Points on a hilly landscape, in no order, each with its height.
From any point a ball takes the steepest step (drop divided by distance) to one of its 2 nearest points. It stops when none of these is lower. Distance is the straight distance between rows; heights are no part of it.
dezi h=469: [112 150 120 121  98 171  85  92 133 139 161 167 106 142 155 116 123 108
 151  80 120 104 133 174  89  87 148 138 153  93  87 160 140]
Tima h=560: [137 101  95 144 125 117 112  89 138 138 114 126 135 157 120 148 106 142
 102 126 127 143  93 134 149 199  91 126 132 126 127 108 121]
bag h=293: [156 116 103 132 125 101 148  87 126  75 154 152 114  98 169 106 164 126
 119 215 149 104 142 120  91 138 140 131 178 100 123 136  80]
zofe h=218: [104 160 136 131 147 101 142 185 116 184 112 102 133 145 108 177 123 113
 141 140 108 178 126  90 141 101 168 151 106 150 131 124 147]
logik h=403: [137 118 155 140 146 126 147 120 111 126 124 203 171  85 151 119  59 141
 138  99 163 151 167 176 127  93 110 120 104 154 181 119 131]
migon h=467: [139 146 109 129  79 118 106 103 168  90 106 123 117 143 146 110 129  87
 133 150 121 142 113  83  92 123 133 123 155 109 101  80 127]
rinos h=568: [143 137 143 115 113 116 118 123 111 134 150 144 107 180 101 131 181 117
 136 128 150  77 120 160 100 157 140  85 164  81  84 141 109]
zenog h=375: [126 107 100 112 154 135 165  87 153 141 154 107 104 158 152 115 145 108
 134 156 178 112 149 145 172 112 142 161 145 133 129  33 115]
Bigu h=416: [138  91 108 100 168 150 133 138 107 115 158 141 116 136 102 125 169 147
 122  86 175  84 167 158 147 145 141  91 110 157 162  73 121]
rumu h=348: [116 137  86 109 154 147 134 100 159 137 161 119 115 124 151 143 154  99
 134 135 154 140 163 108 149  98 167 156 129 149 143  61 107]
revol h=427: [124 127 134 131 152 141 136 104 117 134 155 186 131 100 160 115  79 135
 155  99 175 105 161 201 147  99 126 138 126 132 165 134 134]
gemud h=567: [163 141 139 125 113  66 125 149  88 108 118 153 127 122 111 142 154 153
 133 186 137 114  97 112  75 174 133  82 167  95  96 159 100]
Bok h=296: [124 117 177 167 109 103 202 174 148  92  88 134 164  65 149  58 125 128
 118 176 110 133 158  88 108  67 123 160 114 118 161 145 128]
kito h=270: [122 162  90 114 156  97  70 128  83 166 151 103 132 111 121 217 184 148
 128 118 100 131  81 103  98 204 159 129 136 116 110 188  94]
Sorub h=280: [128 178 141 134 112  87  95 159  84 165  99 144 128 111 125 163 111 127
 169 141 110 164  97  98  53 114 167 111 149 101 100 172 148]
boze h=290: [100  87 127 121 119 164 163  68 148 144 145 107 140 161 174  73  96 132
 110 124 125 102 140 203 182 108  79 179 126 139 132 132 138]
lanun h=444: [114 166 114 149 151 117 128 170 142 123 123  86 138 111 145 176 123  81
 139 162  87 174 136  37 178  95 172 190  92 188 165 101 146]
Veked h=238: [122  72 120 126 137 139 173  96 163  82 122  99 194  82 156  90 129 132
  83 141 116 138 155 118 169 122  76 163  68 202 189 105 111]
Gesat h=421: [106 143 110 111  96 173 108 104 146 178 152 113  89 182 150 120 137  89
 130  98 120 124 130 152 115  83 138 153 153  94  76 142 147]
Muleb h=283: [ 86 188 139 124 148  92 102 136 147 114 107 121 129  91 131 147  81 129
 169 110 129 143 101 135 152 119 159 150  86 155 147  87 152]
fegub h=331: [128  94 139 124 139 124 182 145  98 178 154 137 122 179 132 111 144 136
 115 161 133 126 153 162 113  98 129 132 146 110 126 170 112]
buk h=339: [ 95 102 154 110 127 141 186 120 147 144 154 106 125 157 158  68 122 135
 124 144 134 111 156 201 166  64 107 173 116 128 132 134 126]
zame h=344: [117 167 144 136 154 116  64 177 115 107  89 154 119 122  83 173 107 142
 176  71 115 126 104 114 126 152 166  88  83 152 135 104 153]
lada h=435: [122 147 101 153 131 163  54  74 139 205 143 141 105 146 159 171 108 132
 150  66 137  96  97 180 122 167 107 132 162  81 118 161 153]
vut h=543: [142  99  93 134 103 168 105 108 139 148 115 104 124 177 109 129  99 129
 101  90 116 163 100 106 139 152  92 120 129 131 109 122 152]
dos h=164: [ 79 190  91 105 113 135  75 138 129 139 152 115 113 119 138 149 119 126
 126  97  82 158  99 126 104 121 141 145 116 125 104 196 146]
Danu h=511: [113 134 109  98 138 117 110 136  98 142 160 159 127 137 131 149 124 179
 109 106 113 114 117 197 123 158 102 120 128 126 119 207 110]
Busip h=320: [105 155  76 122 167 148 125 104 133 172 178 121 106 123 141 188 167  90
 116 131 136 167 161  85 131 109 172 171 127 159 143 106 101]
dun h=600: [131 147 105 170 151 157  72 111 132 194 107 140 119 142 112 187 105  96
 149  75 150 157 112  96 124 154 157 124 130 116 137  75 155]
nug h=380: [ 97  84 183 120 144 132 206 167 129 152 126  74 120 159 128  42 141 139
 115 151 130 104 169 172 157  63  95 157  98 120 145 132 127]
zefib h=434: [128 176 116 141 165  76 135 150 123 120 124  97 144  87 143 197 125 112
 121 190  91 159 116  58 183 141 150 182 105 181 164 143 135]
pozi h=377: [145  73 155 114 104 151 165 137  95 173 148 131 121 216 115  99 140 140
 115 129 122 108 141 178 109 117 109 110 156  94  83 197 135]
zivi h=539: [179  58 145 127 108 140 137 137 106 106  97 114 143 202  54 113 135 135
 104 112 129 136 116  78 117 207 104  59 140 131  89 103 127]
vabaz h=459: [ 99 116 133 108 112 116 170 137 135 121 136 102 127 146 147  98 139 159
  94 155  78 127 128 163 144 111  90 161 126 123 114 182 116]
Ropur h=286: [102  94 185 186 140  94 189 135 135 132  73 168 181  69 118 111  82 134
 104 144 122 170 137  93 156 123  88 135  65 159 154 125 149]
bemin h=470: [127 119 114 138 138 185  79  91 116 199 151 151  99 156 120 179 149 139
 132  51 152  67 128 179 144 190 129 137 169  99 124 149 143]
pem h=184: [101 136 114  88 162 106 130 142 136 119 146  99 119 140 113 141 131 162
 112 104 133 109 120 173 190 148 117 136  92 166 136 109 124]
Dopa h=334: [138 133 135 123 115 111 183 161 142  46 119 101 134  88 148  76 177 153
  87 190 104  91 137 108 130 123 107 149 133 125 137 151 120]
Kubiv h=402: [128 136 134 139 174  59 145 127  86 125 143 151 142  89 123 154 126 170
 112 182 151 132 108 168 149 185 119 120 132 128 153 149  74]
lomum h=226: [114 186 139 112 142 103  98 135  98 165 125 127  96 106 130 166 140 111
 168 162 131 139 126 106  69 114 194 118 143  89 101 143 130]
susu h=356: [163 162 125 131 111 101 151 192  82 123 109 129 139 105 129 153 156 150
 111 187  98 138 112  79  80 118 151 131 162 110 116 210 134]
tikab h=490: [116 104  96 104 145 168 145 124 156 163 137  60 110 174 120 140 125 118
 109  94 127 150 140 118 190 111 123 160 108 169 127  76 136]
Litu h=326: [131 151 104 128 163 130 119 155 106 132 145 167 136  97 107 193 133 132
 122 117 115 170 154  85 114 130 154 125 110 161 157 159 116]
lol h=422: [119  71 197 121 132 155 203 174 115 183  98  70 122 191  95  70 111 147
 123 116 132 119 167 152 156  72 101 130 114 123 136 116 152]
zat h=357: [166  96 137 108 105 182 106  99 121  85 137 151 132 170 101  86 148 127
 134  77 138  73 153 159 111 140  88  81 138 119 105 127 145]
Sinak h=130: [146  71 176  93 101 188 158 139 152 119  97  93 147 153 117  47 132 123
 135  91 125 101 177 144 112  37  98  92 106 140 142 101 154]
lirev h=503: [107 158 147 129 106 141 115  93 134 132 151 168 112 120 178  93  78 122
 165 119 141 113 128 194  98  71 151 141 150  97 107 169 126]
bib h=497: [109  79 144 100 138 160 175 145 141 188 119  35 119 192  98 130 111 143
 103  93 108 155 149 114 187 111 108 143 106 158 131 113 136]
sobo h=279: [128 124 143 153 128 118 173 113 117 160 142 174 139 119 162 117  94 114
 138 176 155 154 164 150  96  72 140 146 145 119 138 141 113]
Tove h=265: [ 84 158 114  74 141 141  92 142 139 151 150  81  94 166 110 153 140 149
 122  51 115 101 111 172 181 136 125 137 113 146 102 127 144]
fab h=249: [111 137 153 170 137  64 159 136 118 141  97 164 168  85 117 145  89 135
 109 180 120 171 120 110 132 140 113 147  98 145 141 145 127]
gazi h=309: [111 139 160 149 131  98 195 138 132 121 120 155 153  73 163  93 108 128
 118 190 135 157 164 123 115  79 127 161 126 134 154 153 117]
nasuf h=536: [163 120 151 156 136  89 143 161 114 110  87 171 133 136  86 131 124 131
 149 157 166 140 128  94 101 143 158  79 134 118 135  57 122]
nenik h=457: [121 150  97 137 155 122 112 137 163 119 134 116 132 103 143 169 110  95
 138 122 116 180 134  79 174 115 153 166  82 191 164  81 133]
Kopeb h=583: [154 140  73 166 119 163  82 100 129 127 137 176 122  93 127 155 149  91
 123 120 113 163 129  60  55 141 163 112 152  98 133 131 103]
sof h=526: [125 115  85 135 101 164  80 144 148 156 125  81 114 168 106 138 101 103
 103  97  74 196  92  57 164 142 116 127  96 146 117 142 153]
kez h=493: [137 115 148 131 139 167  99 127 101 180 138 173  97 169 101 143 149 143
 152  62 176  51 143 182 150 176 128 109 165  90 138 130 153]
lovod h=215: [144  71 152  90 115 212 143 120 152 133  80 103 161 125 120  85 107 122
 133  62 137 133 167 142 135  32 115  93  99 164 169  85 171]
sotu h=201: [156  59 100 146 132 151 176  92 155  98 126  98 168 129 141 105 131 115
  84 163 121 161 162  68 142 136  83 154 100 173 169  86 107]
kesek h=350: [101 107 157 139 160  97 206 141 102 116 170 112 109 110 129  62 168 141
 117 195 156 106 140 194 157  97 115 140 126 123 154 137 110]
tasa h=413: [135 129 125 137 185  69 145 141  96 112 149 158 159  96 116 187 135 165
  95 164 135 146 135 121 165 189 112 128 107 167 174 155  85]
leni h=616: [115 181 103 175 139 179  56  77 114 190 146 163 100  89 122 176 138  86
 132  90 132 140 139 112  59 131 189 134 134  90 145 120 112]
siget h=408: [108 189 136 114 148 135  78  88 155 158 133 105  74 148 149 145 137 101
 187 109 171  66 122 163 124 126 164 124 155  76 106  75 134]
Tagu h=504: [153 111 122 147  83 144 138 143 129 104 106 160 139 135 129 106 121 121
 118 148 102 168 136  85  70 111 111 112 147 117 116 148 127]
Zokur h=369: [108 184 137 143 107  95  86  96 174  53  99 130 129  59 178  93  86 115
 167 149 131 131  99 118 103 141 152 135 136 113 123 102 114]
zepe h=589: [138 122  89 149 147 152  85 116 119 206 126 113 138 164 102 193 108 117
 120  63 130 170  81  99 154 197 134 119 134 126 126 122 147]
Tefi h=569: [154 117  70 160 122 146  92  84 128 177 135 149 126 152 125 168 138  98
 124 123 143 153 109  86  78 170 138 115 163  97 113 104 105]
zad h=239: [140 142  71 100 126 148 132 124 162  40 156 125 159  51 175 118 152 125
 122 131 119 127 158 101 128 104 156 148 122 166 163 126 102]
Rov h=307: [146 111 122 110  90 172 113 129 124  76 145 164 130 152 117  87 170 126
 123 103 106 100 154 126  71 106 107  92 137 119  96 162 121]
pizi h=392: [122 171 188 144 144  83 111 147 121 109 103 159 113 106 109 116  94 140
 181 122 184  89 105 176 118 133 134  77 121  99 138  79 139]
mak h=193: [163 107 113 164 118  95 155 159 109 110 105 136 156 117 119 157 125 130
 103 189 104 172 109  44 110 158 127 131 129 141 145 147 118]
ses h=417: [132 172 189 131 128  93 102 138 116 116 129 159 101 143 123 102 109 141
 176 118 180  62 107 204 121 135 117  78 146  66 111 138 140]
Tum h=370: [132 159 133 128 153 129  84  74 132 157 153 126  66 127 148 149 168  99
 177 155 173  73 123 154  87 142 177 104 172  68 102 115  85]
tek h=275: [ 91 159 107 101 159 136 149 148 125 193 157  88 115 144 130 175 136 115
 126 123 129 162 157 117 154  81 164 171 116 149 130 118 126]
konom h=330: [109 137 137 146 133  88 175 123 160  63 124 116 147  57 158  94 141 120
 118 194 139 127 138 100 159 114 143 162 111 147 146  73 120]
kivuf h=517: [137 158 157 116  69  94 105 145 143  79 106 105 127 164  99 110 140 113
 124 146  91 122  90 104 112 145  92  99 129 102  66 134 143]
zave h=549: [182  69 125 133 128 126 150 159  91 103 116 157 146 170  74 128 159 146
 109 136 128 138 136  86  86 194 118  66 142 131 115 130 107]
tubu h=241: [ 83 154 135 118 136  88 131 139 145  96 121 108 135 100 130 127  99 152
 125 131 112 138 113 144 165 127 122 155  89 157 134 115 139]
vofe h=191: [114 177 114 134 128 113 106 176 158  56 113  84 147  62 156 137 112 103
 145 145  67 137 105  81 180 112 167 177  91 183 150 131 155]
Lurob h=559: [169 101 113 127 123 103 141 152  92  82 136 167 132 139 107 122 171 160
 107 172 125 104 129 104  83 181 101  84 158 121 119 168 101]
Toso h=501: [115 150 160  98  92  81 148 158 142  91 115  76 125 166 115 100 169 136
 105 173 101  98  94 141 147 146  88 127 132 108  78 139 129]
Nak h=525: [ 86 171 169 131 132  98 132 102 136 116 145 160 127  63 181  87  69 130
 158 164 154 132 141 195 128  83 152 156 132 114 133 156 115]
nis h=153: [174  75 101 170 112 124 146 125 138  78  97 145 167 112 125 125 113 126
 107 172 107 172 139  49 122 155 104 129 112 169 154 101 116]
kave h=570: [165  70  76 139 145 141 114  99 124 139 140 127 151 163  98 173 128 134
  87 106 126 169 113  88 147 220 106 107 123 155 129 116 103]
tibo h=387: [120 124 137 120 184  78 162 125  79 161 172 141 111 119 129 145 149 152
 129 192 166 122 118 195 160 145 131 128 148 110 152 163  72]
Los h=458: [132  99 159 123 129 141 142 130 101 131 132 176 127 135 124  93  90 168
 142  98 168  86 151 222 153 115 100 115 126 126 146 150 164]
Kufid h=502: [140 182 139 141  88 101  63 115 158  90 100 138 121 131 119 123 113 113
 156 118 110 124  72 105  75 160 112  99 138  88  83 133 139]
Vok h=405: [123 119 120 104 120 146 135  91 170 124 124  87 100 171 134 103 135 110
 140 112 171  92 125 155 184 119 122 147 136 131 122  25 147]
piro h=423: [154 158  91 138 178  71 128 133 104  99 136 122 147  75 131 206 145 145
 105 192 108 143 108  75 165 190 138 154 125 158 163 154  90]
Kubiz h=11: [ 98 143 128 102  88 155  97 178 137 125 126 101 125 139 122 122 114 140
 117  77  60 161 118 114 106  92 109 128 102 135  99 200 159]
nago h=338: [166  74 126 137 121 180 136  93 125 140  94 173 148 133 137 115  84 124
 151  89 187 123 165 146 150 125  97 121 145 133 177  58 169]
Ragad h=264: [121 113 190 130 105 111 188 193 139 110  96 118 133 127 110  62 137 132
 119 166 122 122 149 117 105  75 119 122 107 122 131 126 135]
Vifo h=432: [142 125 130 110 100 145 107  92 176  90 107 116 127 147 126  90 116 106
 160  88 163  85 117 146 149 127 106 114 120 127 117  35 157]
Paz h=389: [124 119 113 115 154 168 124 152 111 134 154 154 109 127  90 142 187 134
 120  70 144 106 177 129 122 114 160 114 109 151 133 109 112]
duta h=349: [112 152 134 119 136 117 118 134  81 223 140 149 121 155 132 172 120 126
 151 119 144 138 120 163  93 105 161 124 152 103  96 171 133]
nipab h=235: [140 125 104  96  82 177 108 158 152  59 139 113 125 124 127 101 181 120
 105 102  65 124 142  76  91 103 107 120 126 133 107 179 132]
femif h=376: [154  86 156 146 131 153 156 108 135 124  99 184 176  89 137  99  65 125
 143 106 185 137 165 158 139  90 112 120 114 156 188  57 163]
sape h=322: [127 136  94 154 104 154  96  50 171 153 131 140 111 139 188 120  77  91
 149 117 148 137 109 145 125 117 120 155 166  93 115  88 135]
golo h=281: [108 141 110 108 126 108 111 164 128 117 123  94 127 137 107 167 127 156
 100 129  70 149  87 115 154 162 112 146 112 154 116 184 128]
Fuma h=187: [155 113 133 158 134  89 138  97  98 138 144 189 124 137 148 121 111 142
 143 173 171 103 119 167  87 147 126 103 166  84 128 144  99]
Ditef h=433: [116 116 118  88 117 161  97 137 143 105 118  85 127 140 100 135  89 153
 122  43 105 129 119 141 177 131 101 108  78 181 132 122 157]
med h=315: [138 118 107 129 125 106 190 120 136  80 146 103 122  86 175  88 169 134
  93 233 119 114 150 105 130 114 126 173 170 112 142 145  91]
gitod h=394: [104 168 138 123  86 103 113 115 156  72 121 139 133  94 166  80  98 131
 136 138 111 123 103 159 103 121 118 140 138 114 104 142 133]
kur h=547: [168 115 136 155 147 112 127 127 105 166 111 175 122 154 106 154 131 123
 158 133 189 119 126 123 102 169 165  88 168  96 133  71 112]
Mik h=498: [138 117  86 124  97 128 111 146 131 157 124  79 124 177 114 158 171 113
  95 144  87 170  83  64 111 154 129 129 147 112  85 154 134]
dol h=484: [158 126  87 143  89 127 102 129 139 109 116 116 120 152 121 138 153 104
 113 151 102 160 104  49  86 147 130 113 151 123  98 132 123]
mis h=267: [138 138  93 108 126 125 126 109 148  56 163 144 121  83 167 105 149 127
 129 160 132 116 154 121  94 123 149 135 155 131 134 131  86]
kizez h=607: [130 128 114 146 176 132  92  94  82 233 161 129 125 141 136 212 153 130
 136 105 161 102 111 167 129 186 163 126 164  93 126 150  94]
Gurol h=287: [104 112 126 138 109 105 168  80 147 153 135 111 124 148 164 102 124 117
 115 204 133 128 112 166 143 104 119 172 154 109 108 107 117]
Mil h=597: [129 131 104 126 178 111 101 119 110 213 140 100 142 153 115 217 141 132
 133 100 145 144  85 130 151 200 161 131 146 123 126 107 100]
Livef h=347: [105 162 141 124 127  83 136 108 153  85 118 121 109  77 155 103 115 116
 150 191 152 126 123 124 123 114 161 142 141 116 134  85 112]
fav h=488: [117 131 156 126 136  92 134 139  95 155 134 162 129 140 121 127  91 177
 130 122 140  97 105 223 144 139  96 124 133 108 116 182 137]
Bogek h=482: [100 116 174 110 103 102 181 157 130 105 134  89 116 157 120  50 170 151
 102 175  98  90 122 168 150 104  85 138 122 108 104 163 126]
Geviz h=319: [ 84 142 158 147 152  77 190 162 146  82 111  94 144  36 136 105 150 131
 112 202 118 113 124  99 191 102 134 175  90 146 150 107 132]
Gos h=222: [151 120 146 176 149  73 180 140  98 148 105 155 177  99 126 163 115 135
  80 188 112 188 132  72 129 158 103 144 120 145 155 171 108]
liv h=531: [120 102 108 111 148 144 140 106 109 132 170 166 150 129 153 133 103 165
 102  98 111 134 154 193 138 135  81 138 109 156 145 201 109]
muva h=598: [117 175  88 160 149 158  64  68 139 150 158 159 120  71 165 166 112  88
 147 111 124 172 134  97  68 131 168 128 135 107 143 142 103]
ziz h=512: [132 106 120 128 106 142 117 173 132 147 114  63 112 183  82 144 140 125
 107 121  73 175 102  58 141 144 126 124 117 148  98 151 141]
zode h=258: [130 104  97 112 137 128 168 128 155  47 134  92 178  71 162 112 154 155
  68 154  87 124 144 103 176 140  81 179  92 182 181 157 105]
ger h=506: [158  96 180 118 136 166 111 148 102 172 123 152 106 178  64 144 171 121
 157  62 199  60 139 151 156 196 138  78 178  84 133  92 159]
lutum h=233: [107 171  80  96 130 113  72 137 109 161 154  93 122 123 127 195 155 140
 116 115  72 153  83 114 119 167 139 145 130 127 103 203 126]
Dotis h=388: [170  99 159 120  90 156 132 115 120 114 112 146 124 196  93  92 136 108
 137 102 143 106 139 133 101 126  98  74 154  95  85 113 155]
Til h=266: [113 132 161 115 131 101 165 198  96 202 108 102 132 172 100 148 132 125
 130 140 125 159 121 110 111  99 159 125 138 120 107 136 141]
Bek h=522: [159  95 151 144 119 141 147 164 114 120  88 174 141 151  92 120 121 129
 139 124 133 157 153  92  87  98 133  90 128 125 129  99 138]
sume h=289: [117 179 124 105 120 135  99 107 124 129 147 131  82  91 165 131 160  96
 157 169 124 127 140 115  66  95 189 144 171  88  92 157 109]
ferif h=285: [146  64 124 114 138 143 163 126 117  68 125 153 175  98 123  70 134 163
 108 128 144 105 166 160 119 119  96  97  90 176 179 115 117]
deruv h=228: [110  91 131 131 110 143 171  70 151 159 119  85 127 169 145  91 111 129
 103 149 134 117 107 176 184 131  76 174 138 116 106  90 140]
vuli h=321: [105 105 140 143 157  92 189  85 121 154 161 117 101 142 146  87 151 126
 123 221 163 108 123 194 172 107 126 152 153  99 129 107 105]
teziv h=306: [ 89 112 169 175 163  80 203 146 138 108 104 130 174  45 129 106 132 134
  92 181 131 140 142  94 182 121 102 152  71 162 160 119 127]
zep h=540: [ 79 169 143 104 149 117 150 132 129 147 164 139 123  89 176 127 102 125
 137 140 126 154 160 169 127  66 146 174 122 140 142 172 114]
fumuv h=429: [ 98 154 132 107  99 110 128 122 133 120 144 114 101 146 155 104 128 142
 127 147 102 108 100 181 121 110 117 145 149 109  88 163 121]
pez h=284: [159  50 146 102 128 221 149 108 129 145 100 142 158 136 133  98 116 117
 146  83 176 100 181 160 153  65 111 107 126 149 180  65 181]
Pok h=558: [163 123 106 151 121 129 108 100 123 153 128 140 117 175 110 146 164 109
 141 131 158 107 115 114  86 165 146  93 175  89  93  98 104]
taza h=528: [192  58 130 123 118 187 123  99 108 124 104 121 134 193  72 120 143 123
 119  78 163 104 135 103 136 206  97  75 171 119 107  83 147]
bopi h=373: [108 133 151 119 172  75 188 181  79 131 178 101  91 117 114 115 187 158
 120 203 152 121 121 194 158 113 139 129 143 127 156 169  92]
pifo h=304: [120 120 153 115 153 113 171 179  94 212 151 139 119 166 108 151 144 137
 126 132 150 145 154 155 125 104 167 118 145 119 118 145 131]
Pak h=613: [128 167 108 169 135 179  57 103 133 168 119 147 100 125 100 161 146  86
 139  69 129 145 123  91  84 130 180 123 130  90 123  66 145]
Bimob h=336: [122 156 130 107 127 133  97  80 135 111 170 142  82 119 160 121 164 109
 162 155 153  80 142 150  80 108 167 123 171  87  87 148  89]
met h=355: [148 182 136 101 121 101 150 188 122  48 129 110 122  71 140 115 157 158
 117 179 107 103 127  88 120 111 150 136 148 113 127 176 134]
vozim h=358: [132 109 106 116 155 146 138 145  99 153 159 157 131 140 106 162 152 148
 109  95 129 136 164 129 115 149 135 120 127 148 137 153 105]
dosin h=325: [145 167 139 115  87  99 118 182 110 134 104 129 125 135 108 141 147 128
 130 151  91 145 100  89  67 118 129 108 152  98  82 192 143]
zof h=463: [116  97 159  98 117 154 163 143 140 173 116  75 113 191 110 104 119 142
 122  98 134 115 144 160 173  94  98 137 128 127 108 107 156]
Fiz h=299: [135 157  96 137 165 104  99 147  79 176 154 143 134  99 104 226 174 128
 114 124 120 155 128  83  98 179 180 120 130 144 137 180  96]
likel h=462: [111 128 108 103 116 179  96 133 154 131 128  89 101 157 102 136 130 113
 126  47 118 143 133 102 172 110 135 130  95 167 118  83 161]
pipel h=480: [115 201 128 135  89 147  39 111 149 120 112 130 108 137 112 134 127  85
 159  67  96 127  90 112  72 137 137  95 132  74  84 126 157]
pifuv h=282: [123 128 119 155 114 124 123  42 163 119 128 155 129 115 184  98  76 118
 145 145 155 107 109 174 130 135 108 154 153 100 132  95 113]
giba h=415: [160  93 167 135  85 132 151 110 112 152 121 147 123 215 119  80 128 116
 143 145 146  88 126 167 118 123 102 104 169  83  75 148 158]
sot h=404: [134 127 132 111 128 136  91 134 134  94 108 142 126 130 102 138  88 164
 140  49 147 104 117 154 158 157 100  94  91 163 138  97 151]
Muf h=316: [ 86 201 144 129 157  92  70 170 120  93  94 139 117  88 121 167  80 123
 187 108  99 141 102 109 122 131 176 121  78 152 147 114 162]
Sil h=216: [134 143 111 109 120 125 134 154 163  28 128 100 167  39 167 117 142 124
 124 134 103 114 128  93 162 107 166 153  93 187 171 114 124]
pega h=146: [128 110 136 107  82 174 127 190 150  85 117 102 138 119 122  91 129 136
 111  82  56 152 146  90  96  69  98 131  96 140 130 193 142]
reg h=372: [123 144  79 149 106 173  87  70 147 211 151 121 101 165 163 139 120  78
 128 104 136 154 111 127 111 104 140 156 167  87  95 117 144]
Nutu h=103: [122  94 140 157 101 129 132 141 151  82  90 103 157  98 114 108  83 138
 107 121  74 155 108  85 167 132  91 134  59 180 141 135 140]
zos h=276: [131 105  81 120 125 135 129 139 157  72 139  80 150 102 141 139 128 140
  77 137  59 152 121  84 183 145  85 169  85 188 162 167 120]
das h=298: [116 129 103 119 132 115 101 176 128  85 132  98 142 113 114 165 111 153
 112 115  60 146 100 103 190 161 112 150  74 201 150 164 131]
pirun h=431: [141 121 118 103 150 161  83 129 139 102 131 133 112 134  89 152 157 142
 132  40 160  74 136 138 151 171 133  87 101 153 140  67 134]
Bepa h=236: [135 129 153 157 133  80 148  97  90 186 127 170 130 118 152 134  91 122
 155 181 171 138 120 167 100 108 144 123 157  87 127 139 112]
kalos h=229: [137  66 140 108 123 156 151 112 118  84 108 129 182  94 125  78  83 176
  97  88 111 127 149 173 141 125  68 103  72 190 162 155 139]
diga h=580: [141 100  78 150 147 167  96 134 113 170 142 123 131 155  82 186 132 120
  96  71 109 176 120  73 148 176 139 123 111 157 133 143 120]
lole h=212: [130 106 152 105  91 147 153 145 154  82 116 114 137 143 131  64 136 122
 129 127 127 118 150 133 111  72 104 114 114 133 117  98 137]
seku h=378: [140 158 142 111 128 107 152 173 102  99 145 150 111  85 147 117 151 145
 131 188 125 123 153 109  80  90 158 125 160 110 125 183 112]
pirem h=451: [150 156 138 130  93 134  95  99 175  59 108 141 123 129 131  92 134  85
 169 110 145 107 124 109  97 115 140  95 137 109 103  46 130]
Meru h=371: [132 162 149 139 160 101  90 152 139 101  97 156 111 108  98 147 113 142
 179  87 163  97 114 126 128 145 152  88 107 127 155  60 140]
nuf h=167: [112  77 168 133 105 148 145 132 138  90  79  97 170  95 101  78  69 160
 107  84  88 136 119 131 156 107  81 105  52 193 152 139 155]
Doki h=447: [106 201 133 127 111 149  57  86 171 130 126 120  93 131 148 127 122  97
 178  71 136  96 112 158  99 129 136 117 145  77  97 103 157]
togup h=391: [123 163 117 131 125 118  82 107 115 200 127 133 124 150 143 165 101 133
 148  95 131 125  87 165 102 149 131 122 151  92  99 166 139]
Mun h=157: [113 139 135 166 108 121 118 172 154  94  93  79 151  90 136 129  84  98
 122 144  53 169  97  63 178 104 124 175  66 179 141 132 164]
tinad h=516: [190  75 155 130 122 189 109 116 113 149 103 152 116 178  69 137 168 107
 139  57 182  81 157 117 131 181 130  80 169  97 119  63 152]
Rumib h=237: [138 123 133 161 138 106 131  72 135 103 141 186 129  87 175  93  84 131
 156 167 177 102 139 170  97 137 125 122 151  96 145 120  91]

Where does a ball stop that starts at each point below?
met | Nutu
Pak | zofe
kivuf | nis
Bigu | Kubiz
zefib | deruv
Lurob | zofe
Mil | zofe
Danu | Sinak

Call two points neighbours if one is among the 2 nearest of the other. Go from one point of each pair to the other, from neighbour to neighbour, staying as low as possible. Name the highest point that can't be avoided.
Kubiz, sot | pirun
lomum, nis | seku
zofe, Kubiz | giba
pem, Fuma | fav
Kubiz, Nutu | das
Nutu, nis | ferif
Sinak, Fuma | gazi
